Each row is a point on a landscape with many valleys, with its height.
From any point a ball takes the steepest step (drop divided by distance) to one of its 2 nearest points. It stops when none of these is lower. Distance is the straight distance between rows; heights are no part of it.
K822 (h 5.61): [150  93  88 131 137 117 126 153 154  72 177 101 105 120 184 190  96 151
  82 132  93 121 117  92 124 157 125]
K85 (h 4.25): [128  86 124 129 149 119  71 189 132 112 165 112 134 117 139 148 131 132
 164 146 125 210 219 172 143 145 124]
K917 (h 6.05): [ 81 129 102 123 121 119  83 158 161  89 182  87  90 107  90 133  77 180
  87 132 129  73 147 120 114 133 113]
K217 (h 2.38): [120 109 124 107 114 132  99  69  90 166 158 118 119 104 129 119 161 146
  93 158  89 165  85 134  58 108 167]
K102 (h 2.03): [160  82 151 187 149 128 155 149 123 100 147 193 135 128 170 108 143 156
 125 127 147 144 172 119 206 150 107]
K634 (h 5.82): [100 165  96  96 116 145 148 183  93 111 107 102 119 131  84 116 127 164
 138 113 118  70 100 123 113  89 100]
K892 (h 5.06): [125 154 125 120 108 102 145 114  79  96  43 125 145 131 116  97 164  81
 121 100 121 146  85 120 123  96 122]
K789 (h 7.37): [149 127 133 120 104 136 149  97 130 168  41 178  99 111 117 117 178 136
 120 171 103  92  82  97  89 115 199]
K224 (h 2.82): [113 113 150 141 113 108 140 178  99  73 144 171 148 128 168 121 135 133
 139 104 145 153 191  93 157 142  90]
K823 (h 4.27): [129 147 129 162 103  88 118  48 151 157  55 155 160 146 136  79 119 148
 144 126 117  94 137  89 101  76 159]
K341 (h 6.34): [111 156 118 100 104 113 174 135 166 101 131 121 115 131 117  80  83 159
  94  90 110 139 113  84 144 154 116]
K977 (h 6.50): [148 119 114 123  65 116 119 101 221 161 184 133 110 120 102  73 112 152
  44 153 149 126  96  97 102 128 150]
K50 (h 2.19): [138 130 162 148 152 117 108 119  99  88 133 147 160 108 125  70 175 144
 128 101 155 163 113 150 125 149 159]
K987 (h 4.82): [145 119 170 157 147 130 148 155 124 114 145 135 100  59 158 136 123  96
 155 144 157 172 104 175 143 195 117]
K638 (h 6.25): [143 152 143  80 105 132 153 125 184 176 163 145 163 160 135 148  85 116
 120 141 100 115  79 114  95 121 124]
K480 (h 4.23): [126  80 134  56  92  88 145 135 149 128 135 108 147 156 126  45 130 159
  92 137 131 106 105 118  50 123 130]
K636 (h 6.42): [134 129 144 215 155 125 167 123  94 168 145 169 112  90 137 155 164 105
 176 102 131 188 142 142 158 137 127]
K468 (h 6.13): [111 144 145 180 128 141 109  92  77 151 128 164 105  90 145 175 151 105
 161 122 167 139 175 125 131 130 117]
K467 (h 0.94): [135 113 144 168 144 128 143 152  97  98 163 188 162 137 130  68 176 172
 144 113 174 110 131 140 175 148 114]
K476 (h 6.59): [117 153 120 127  99 101 151  90 185 162 167 123 155 138 107  63 122 172
  97 101 126 125 102  97 113 140 145]
K459 (h 2.92): [169 154 111 107  84 129 128 144 149 153 161 144 197  96 133 140 189 133
  85 185 132 114  51 133 110 148 145]
K425 (h 6.44): [152 129 120  56 102 153 136 159 204 140 194 122 150 181 104 136  80 134
 104 141 126 120 106 118 150 138 131]
K385 (h 6.70): [135 125 122 156 165 168 130 119 127 172 163 153 100 103 141 153 145 152
 166 115 100 193 143 145 156 155 157]
K627 (h 5.56): [ 98 164 130 171 175 149 157 129 137 116 127  56  82  85 127 193  81 110
 170 147 134 121 180 163 155 167 125]
K549 (h 3.67): [140 152 128 122 125 139 103 114 138 160 155 133 146  89  93 148 174 132
  89 127 167  96  87 139 119 168 147]
K718 (h 1.14): [159 111 135  60  82 102 102 139 144 102 173 127 186 162 131 136 115 125
  63 155 110 146 136  97  92 106 130]
K933 (h 7.17): [136 141 131 138 122 134 132 121 120 159  66 137 105  98 126 132 176 131
 188 117 136 106 125  94  74 100 192]
K263 (h 1.29): [133 111  95 127 116 105  77  93  83 173 127 136 155 130 121 151 193 123
 100 121 115 150 112 147  97 112 118]
K739 (h 3.66): [125 170 140 152  93 101 113  57 122 136  32 169 175 149 131  84 146 105
 138 169 129  93 100 121 128 132 164]
K572 (h 2.90): [138 176 121 111  68 109 130  81 112 120  40 161 167 118 161 104 122 132
 103 191 101 122  98 119 147 109 110]
K59 (h 5.91): [137 116 119 160 155 132 127 199 169  82 220 120  97 133 119 162  89 143
 123 103 111 145 110 119 123 146 139]
K401 (h 3.13): [143 188 160 117 153 146 126 114  69  92  87 148 149 126 119 123 160 115
 140 129 151 158 142 163 155 161 149]
K667 (h 5.31): [154 154  67 129  75 103 149 101  91 146  98  97  68 108 150 126 143 168
 161 120 134  74 123 112  75 113 102]
K293 (h 3.96): [168 124 155 124 134 116  92 138 164 130 169 157 124 144 154 119  90 110
 125 101 154 164  99 160 107 151 121]
K400 (h 6.92): [115 127 196 152 160 144 100 110 108 157 110 184 145 128 134 131 148 109
 180 120 154 108 123 132  63 101 185]
K29 (h 6.99): [120  94 134 174 152 146 121  88 161 149 141 165 104 106 153 103 127 142
 122 120 112 172  93 111 162 139 156]
K463 (h 3.39): [127 155 141 116 131 114 110 163 108  49 121 137 124 116 134 131 113 142
  86 100 123 173 176 112 143 160 122]
K369 (h 1.89): [117 166 113  96  63 135 151  96 111 168 109 161 177 105 141 110 174 142
  97 210  95 140  78 115 123 136 132]
K208 (h 6.09): [ 91 187 147  92 130 132 137 144 123  90 135 102 126 139  72  90  72 169
 111  97 114 108 118 127 125 116 131]
K706 (h 4.92): [ 68  89 134 133 165 151 119 171 108 131 147 126 134 144  97 145 128 110
 129 112 103 161 184 126 163  87 103]
K885 (h 3.21): [107 108  82 175 161 147 149  67 120 183 112 110 155 172 117 141 172 110
 144 112 124 103 139 125 180 107 115]
K108 (h 5.21): [130 134 172 165 152 111 178 146 135 114 131  81 125  57 125 146 110  90
 178 163 148 171 168 198 174 182 115]
K838 (h 4.29): [142 156 132 131 142 145 162 117 125 137 115 121 102  77 144 144 159 127
 142 119 139 133  75 130 116 201 161]
K607 (h 3.71): [112 166 151 119 114 154 119  66 127 113  67 146 127 115 172 116  78 128
 130 164  99 137 105 120 161 113 142]
K131 (h 4.57): [123  76 139  93 109 118 121 127 190 123 112 118 163 136 159  75  96 135
 106 152 129 103  81 112 112  99 121]
K559 (h 2.00): [120 107 122  66 101 131 108  89 109 145 203 115 156 158 138 119 122 144
  71 166  98 142  98 133  94 113 120]
K492 (h 5.63): [133 160 108 102 124 140 141 143 144 162  86 124  93 141 121 167  86 123
 133 111 112 111 145 130 148 130  93]
K433 (h 2.53): [130 105 123 132 143 139 109  91 154 157 120 153 130 138 120 120 126 163
 142 117 160  75 161 120 148 132 128]
K453 (h 6.18): [154 116  96 112 122 159 113 235 196 102 191 117 124 155 111 145  84 149
 127 125 127 122 117 127 166 127 118]
K296 (h 7.28): [127 126 168 166 160 141 136  99 147 152 124 205 148 153 116 131 139 101
 130 123 130 126  86 121 162 158 154]
K968 (h 4.90): [152 174 101 140 148 127 162  98 135  93  57  75 106 131 150 127 108 161
 144 103  91 130 184  92 158 110 151]
K83 (h 6.48): [134 144 163  95  91 118 116 133 173 144 163 150 204 147 198 143 104 105
 140 144 150 107 101 104  72 122 139]
K8 (h 2.43): [136  83  85 135 144 123 113  74 132 173 166 119 193 164 124 150 190 113
 101 118 142 109 114 134 154 135 112]
K740 (h 1.90): [166 118 115  61  98  99  85 158 151  50 192  69 160 170 135 159  81 118
  75 159 125 149 145 130  96 152 143]
K273 (h 4.49): [126 135 145 120 113 118 113 161 166  88 144 117  94  81 152 138  82  91
 104 136 150 153  80 148 122 187 115]
K495 (h 5.30): [ 79 133 104 158 173 183 105 137 115 169 101 109  90 148 107 143 102 125
 110 135 106 126 180 149 177  71 100]
K299 (h 5.67): [159  50  94 102 114 125  69 190 192 117 159  89 108 105 140 145 113 121
 130 164 136 128  80 146  92 123 135]
K516 (h 3.60): [114  61 113 112 171 140 164 108  81 120 136  99 103 150 126 146 176 105
 111  93 109 154 134 109 129 147 135]
K755 (h 4.13): [162 141 115 109 128 109  90 149 153 130 105 138 203 161  74 114 147 125
  80 118 126 116 107 152 157 100 109]
K877 (h 5.29): [139 162 101 148 167 172 176 164 127 127  71 111  78 141 152 136 100 138
 143 123  99 141 167 136 192 134 106]
K617 (h 5.45): [ 70 128 131 132 108 137 116 145  97 142  67 154 147 114 113 119 155  95
 169 129 135 127 111 121 135  78 109]
K878 (h 3.75): [139 170 173 145 158 168 147 116  88 149 114 194 125 149  81 132 166 124
 146 147 162 128 187 173 189 179 161]
K787 (h 3.87): [108 147 135 205 156 143 189  96 103 156 107 160 135 172 103 118 152 103
 160 117 135 124 184 125 223 114 116]
K5 (h 3.18): [121  97 157 141 160 142 179  87 117 147 163 148  94 166 110 121 126 125
 144  94 176  87 163 123 152 169 111]
K87 (h 2.80): [154 138  63 125 126 115  80 161 173 126 178  50 175 133 100 181 140 125
  51 133 111 162 166 131 144 128 130]
K472 (h 3.94): [ 80  82 151  74 122 121 142 118 138 111 148  94  91 148 106  45  97 134
 122 108 159 115 117 137  97 154 117]
K167 (h 4.97): [157  93 145  96 123 100 131 127 203 115  92 113 124  95 187 131  76 134
 125 146  97 132 107 102  92 130 141]
K55 (h 4.53): [ 92  53 161 153 164 120 150 167 126 123 186 137 101 137 127 128  96 106
 156 104 109 165 144 122 117 109 104]
K836 (h 4.67): [147 174 132 110 127 104 142 122 105 134  67 156 181 165  65 101 170 113
  95 110 102 121  70 132 122 107 148]
K512 (h 5.37): [137 103  91  85 124 143 110 180 148 152 176 105 118 122 140 150 119 164
 148 153 102 117  78 159  97 136 120]
K555 (h 5.62): [ 86 137 118  88 111 135 172 105 115 110 106  74 159 137 159 164 110  92
 124 133 113 113 144  90 151 136  92]
K205 (h 4.62): [149  73 126 142 134 114 108 203 133 129 189 133 129 123 109 104 149 135
 173 131 165 169 165 180 149 143 100]
K792 (h 5.59): [130 145 115 105 120 102 167  73 109 131  87  51 164 132 150 156 126  74
 137 131  91 133 109 123  98 106 115]
K979 (h 3.86): [117 163 126 130 157 109  97 164  97  75 132  96 135 110 119 158 136 149
 142 114 114 189 226 153 126 163 144]
K436 (h 4.66): [149 150 106 177 145 159 135 154  59 140  83 148  75 136 126 128 178 134
 171 117 164  96 163 162 161 103 110]
K384 (h 5.34): [148 168 103 126  99 108 159  83  90 104  61  78 109 148 124 129 169  50
 143 114 107 124 113 100 110  47 138]
K909 (h 5.57): [126 159  88 102 102 114 154 171 117 117 109  75 125  88 130 140 130 165
 171 141 129  60  87 130  74 140 111]
K283 (h 5.72): [ 88 132 111 146 155 155  68 132 124 121 154 107 139 123 111 147  95 165
  70 129 120  92 150 133 156  79 102]
K764 (h 4.41): [136 150 156 125 145 133 116  78 123  98  72 139  99 117 149  90  84 157
 154 109 119 142 163 116 120 109 164]
K474 (h 4.75): [155 177 112 146  78 104 121  52 107 175  66 188 106 180  98 124 154 128
 133 137  99 102 162  87  97  76 166]
K938 (h 3.31): [170 123 128 102 130 113  72 123 141 150 135 177 133 178 136 132  99 158
 115 106 132 122 148 147 119 121 103]
K127 (h 6.28): [117 110 123 127  99 130 103 119 176 105 178 104  99  89 124  90  95 168
  58 136 148  84  95  98 119 135 138]
K720 (h 3.61): [120 102 155 117 142 101 153 139 126  97 177 103 111 140 116 113 105 122
 146  86 177 113 167 129 110 184 104]
K664 (h 3.11): [117  93 147 101 162 154 112  77  79 126 153 111  97 127 147 142 143 137
 128 131 113 156 132 129  99 143 178]
K84 (h 5.84): [126 153 137 175 159 147 138 125  72 110 111 102  56  92 152 193 109  86
 170 133 133 130 147 152 123 124 117]
K100 (h 6.68): [ 97 140 179  95 116 122 102 104 117 137 130 126 152 124 167 131 104 129
 143 133 145  96 120 123  38 109 148]
K379 (h 4.91): [ 97  82 176 175 148 107 164 174  78 115 145 120  64 107 101 124 109 116
 195 121 107 169 181 146  92  91 135]
K850 (h 5.03): [156 154  72 154  99 145 110 113  71 135  67 127  49 128 149 140 169 129
 154 130 138  71 121 128 116  63 112]
K950 (h 3.46): [143 136  81 115 111 145  69 188 167 132 156 117 174 155  96 144 149 112
  73 127 149 158 150 145 192 122 108]
K105 (h 4.07): [101  40 138 160 161 111 155 115 107 124 130 126 127 141 147 126 142  86
 137  86 141 135 125 106 132 118  87]
K711 (h 4.22): [139 155 133 163 148 159 104 128  80 175  90 199 134 151  95 127 172 128
 191 145 153 110 140 184 162 128 132]
K937 (h 5.32): [102  78 118 124 137 118 138 143 156  81 113  94 111 102 174 154  82 119
 126 133 100 128 132  91 137 136 110]
K165 (h 5.78): [ 69 103 176 152 131 144 177 133  77 120  95 140 129 132  99 128 157  49
 169 126 148 129 162 100 156  81 118]
K222 (h 4.99): [123  91 122 117 143 136 108 210 149 126 176 103  99 107 101 118 112 134
 176 141 161 119  98 196 124 152  92]
K786 (h 5.94): [165 177 134 124 128 106 152 139 164 156 104 136 134 118 113 171  90 112
 105  91 120  89  87 116  93 125 103]

Two balls start at each pair of points below. Name the first point that both come to, or write -.
K617 / K792: K892
K384 / K555: -
K937 / K29: K433

For each start below, name the point where the ball stops.
K385: K433
K425: K433
K299: K467
K512: K467
